The views of a scene show one set of named points, each view turned or mirrored, and shifted as a whole, with a little noise and some points left out.
(in the rows, 128 means zero)

Scene 1
View 1
<191>: [178  74 136  76 111 105 110 150  65  93 140 101 156 106 146 125 124 122
 100 125 104  80 136]
<232>: [125 119 139  94 128 123 120 130  70 101 149 110 126 120 121 127  99 123
 141 130 114 104 160]
<150>: [137  84 119 104 134 134 123 143 115  85 121 116 146  99  94 119 128 116
 113 136  89  91 169]
<75>: [129 101 147  95 113 123 114 129  77 109 131 103 148 119 128 133 113 137
 139 136 106 106 153]
<97>: [151  80 124  94 125 124 118 146  97  87 128 112 150 101 112 120 127 118
 109 131  94  88 157]
<217>: [ 67 147 127 125 153 153 134 115 113  99 136 126 103 121  67 123  93 121
 169 142 106 125 199]
<202>: [105 108 168 104  96 129 109 114  74 131 116  95 159 131 135 146 112 161
 166 146 109 126 152]
<93>: [120 127 105 103 164 134 135 140  99  73 160 130  97 106  79 108  96  91
 124 124 107  92 185]
<139>: [107  98 108 120 151 151 132 138 140  79 116 127 131  96  62 114 125 110
 124 141  84 100 192]
<53>: [ 98  95 143 118 118 146 119 123 120 110 101 109 157 113  94 133 127 145
 150 150  90 119 173]
<115>: [ 79 114 127 128 142 156 130 123 135  99 109 121 132 110  66 124 117 129
 154 148  89 120 194]
<163>: [135  89 131  99 124 129 119 138 100  95 124 110 149 106 109 124 123 126
 123 136  95  98 161]
<201>: [108 104 143 109 120 137 118 125 102 108 118 109 146 116 105 132 117 138
 147 143  98 114 168]
<180>: [ 96 130 158 104 115 130 117 113  70 121 136 104 132 133 123 139  96 145
 170 140 116 124 162]
View 2
<75>: [138 120  84 126 141  76 138 118 118 104  93 113 122 116 106 116 156 140
 133 121 137 111 131]
<53>: [144 139 101 148 133 102 150 133 145 109 117 150 142 100  79 134 132 150
 125 117 140 107 122]
<180>: [154 139 116 103 148 100 156 129 130 108  82 128 136 122 133 116 162 132
 127 127 139 119 138]
<217>: [170 151 159 116 164 129 157 123 170 109 127 127 152 130  98 125 137 130
  81  85 149 139 129]
<115>: [157 147 133 146 147 120 152 127 167 109 139 143 151 110  69 135 123 144
  95  92 147 123 120]
<139>: [147 128 115 161 149 100 133 110 160 105 156 117 136 115  46 131 118 146
  87  73 147 126 116]
<93>: [155 117 128 124 172  90 126  94 148 102 136  77 124 144  81 110 142 129
  75  64 148 144 128]
<201>: [144 132 101 135 140  94 146 125 136 107 109 131 134 111  92 125 143 143
 123 114 140 113 127]
<97>: [129 105  70 151 142  62 120 104 120 102 122  96 113 115  68 117 141 147
 120  97 138 113 122]
<163>: [135 115  81 145 142  74 130 112 126 104 117 109 121 114  76 121 140 145
 120 103 139 113 124]
<202>: [144 138  92 117 132  92 157 138 120 109  76 145 135 106 126 122 160 141
 149 146 135 102 135]
View 3
<191>: [160 163 154 140 193 163 181 175 143 174  86 138 153 154  98 120 146  76
 131 108 147 170 152]
<75>: [171 167 143 148 174 136 150 151 115 150 113 134 140 143 122 131 144 102
 121 126 140 154 133]
<163>: [166 146 141 136 157 142 144 154 126 142 111 118 132 148  97 130 129  95
 131 116 146 167 145]
<115>: [170 126 124 126 114 112  98 126 107 103 141  94 112 131 107 139 109 125
 126 132 137 156 132]
<201>: [176 155 135 145 151 126 128 139 106 131 127 119 126 143 116 136 134 110
 123 127 142 155 132]
<232>: [156 160 140 128 169 132 149 155 129 144 106 134 149 119 131 124 137 111
 120 134 125 148 131]
<202>: [191 187 140 173 175 122 139 135  86 145 130 141 130 149 142 143 158 113
 112 134 143 142 119]
<139>: [156 108 127 108 113 129 110 142 133 108 126  87 118 134  80 130  98 109
 138 120 139 172 149]
<53>: [185 149 132 153 139 124 117 130  97 123 138 110 114 154 106 143 130 110
 124 124 150 159 133]
<150>: [162 132 139 127 146 144 139 154 132 136 113 107 129 148  85 129 119  93
 136 113 147 173 151]
<217>: [155 133 121 112 120 101 100 128 113 101 135 106 127  97 138 132 111 142
 118 150 114 139 119]
View 4
<115>: [172 156 119 143 149 111 120 134 139 102 148 124 158 132 128 143 151 131
 175 130 170 158 135]
<232>: [157 111  98 140 158 143 111 137 150 107 101 150 148 109 127 142 121 166
 119 123 119 123 140]
<163>: [171 143 104 160 155 147 125 135 124 100 124 135 156 125 105 130 114 173
 137 117 121 115 141]
<97>: [170 145 103 165 158 150 130 131 115  95 123 138 160 126  98 127  98 180
 133 116 115 106 148]
<150>: [171 152 109 163 158 138 132 128 116  93 134 136 163 130 103 130 102 169
 147 120 133 118 148]
<202>: [180 128  94 144 137 168  97 157 157 130 107 114 133 117 121 126 182 168
 122 113 104 125 110]
<139>: [168 162 120 155 160 108 135 122 119  86 152 136 170 135 115 142 107 144
 174 130 168 143 153]
<75>: [169 124  96 150 150 158 111 143 142 112 106 135 145 115 114 131 134 176
 118 115 106 114 131]
<191>: [167 125  91 167 160 172 126 135 119 100 100 148 153 116  94 123  85 203
 103 109  83  84 147]
<201>: [174 142 105 149 147 143 113 142 140 111 125 125 149 123 118 132 148 158
 143 120 129 131 129]
<180>: [165 111  97 132 145 147  96 150 167 124 101 132 137 108 137 141 168 154
 123 122 121 136 120]
<93>: [143 116 111 137 173 102 128 118 139  85 119 170 166 112 134 157  80 147
 145 135 159 138 165]
View 5
<53>: [120 124 152 109  90 122 110 141 112 121 116 120 106 130  92 122 147  87
 135 114 127  88 152]
<202>: [128 129 125 124 118 143 107 176 105 114 135 130  93 160 130 134 124  76
 148 112 129 106 136]
<93>: [119 104 173 130 113  94 133 106  82 153 124 118 121 102 108 148 142 103
  53 131 132 166 178]
<139>: [113 108 180 110  80  96 124 100 101 143 111 108 118  98  73 125 163 102
  89 120 130 112 175]
<75>: [123 110 135 130 116 133 121 155  94 130 146 112  90 152 130 134 141  84
 121 108 139 124 150]
<201>: [121 121 147 118 102 123 114 144 103 126 126 120 103 135 108 130 140  87
 122 116 130 109 152]
<191>: [115  78 133 143 115 135 142 144  77 149 178  79  68 168 146 129 168  88
 106  88 160 139 161]
<217>: [128 143 169 112 109  98 106 127 105 126  89 154 141  95  90 148 113  95
  88 148 108 135 160]
<97>: [112  88 151 128  99 121 135 125  88 147 154  87  85 141 115 124 170  93
 102  99 150 123 167]
<150>: [113  95 160 121  91 114 130 118  94 144 138  94  96 128  99 123 167  96
 101 105 143 116 169]
<163>: [116 100 151 124 100 122 127 132  93 139 142  99  93 139 111 127 159  92
 109 105 142 118 162]
<115>: [120 131 171 104  87 103 109 121 112 126  96 132 127 100  75 129 139  96
 109 130 117 101 162]
<180>: [131 135 132 127 127 132 107 169 101 117 125 142 108 144 132 146 111  81
 123 126 121 130 142]
<232>: [124 112 141 135 125 123 124 148  87 135 141 120 101 141 133 144 131  89
  97 118 135 148 156]

In a view up to two points have been moved. Name them for each view, in the order of its rows, or write none.
view 1 | <191>, <150>
view 2 | <93>
view 3 | <139>, <217>
view 4 | <97>, <75>
view 5 | <202>
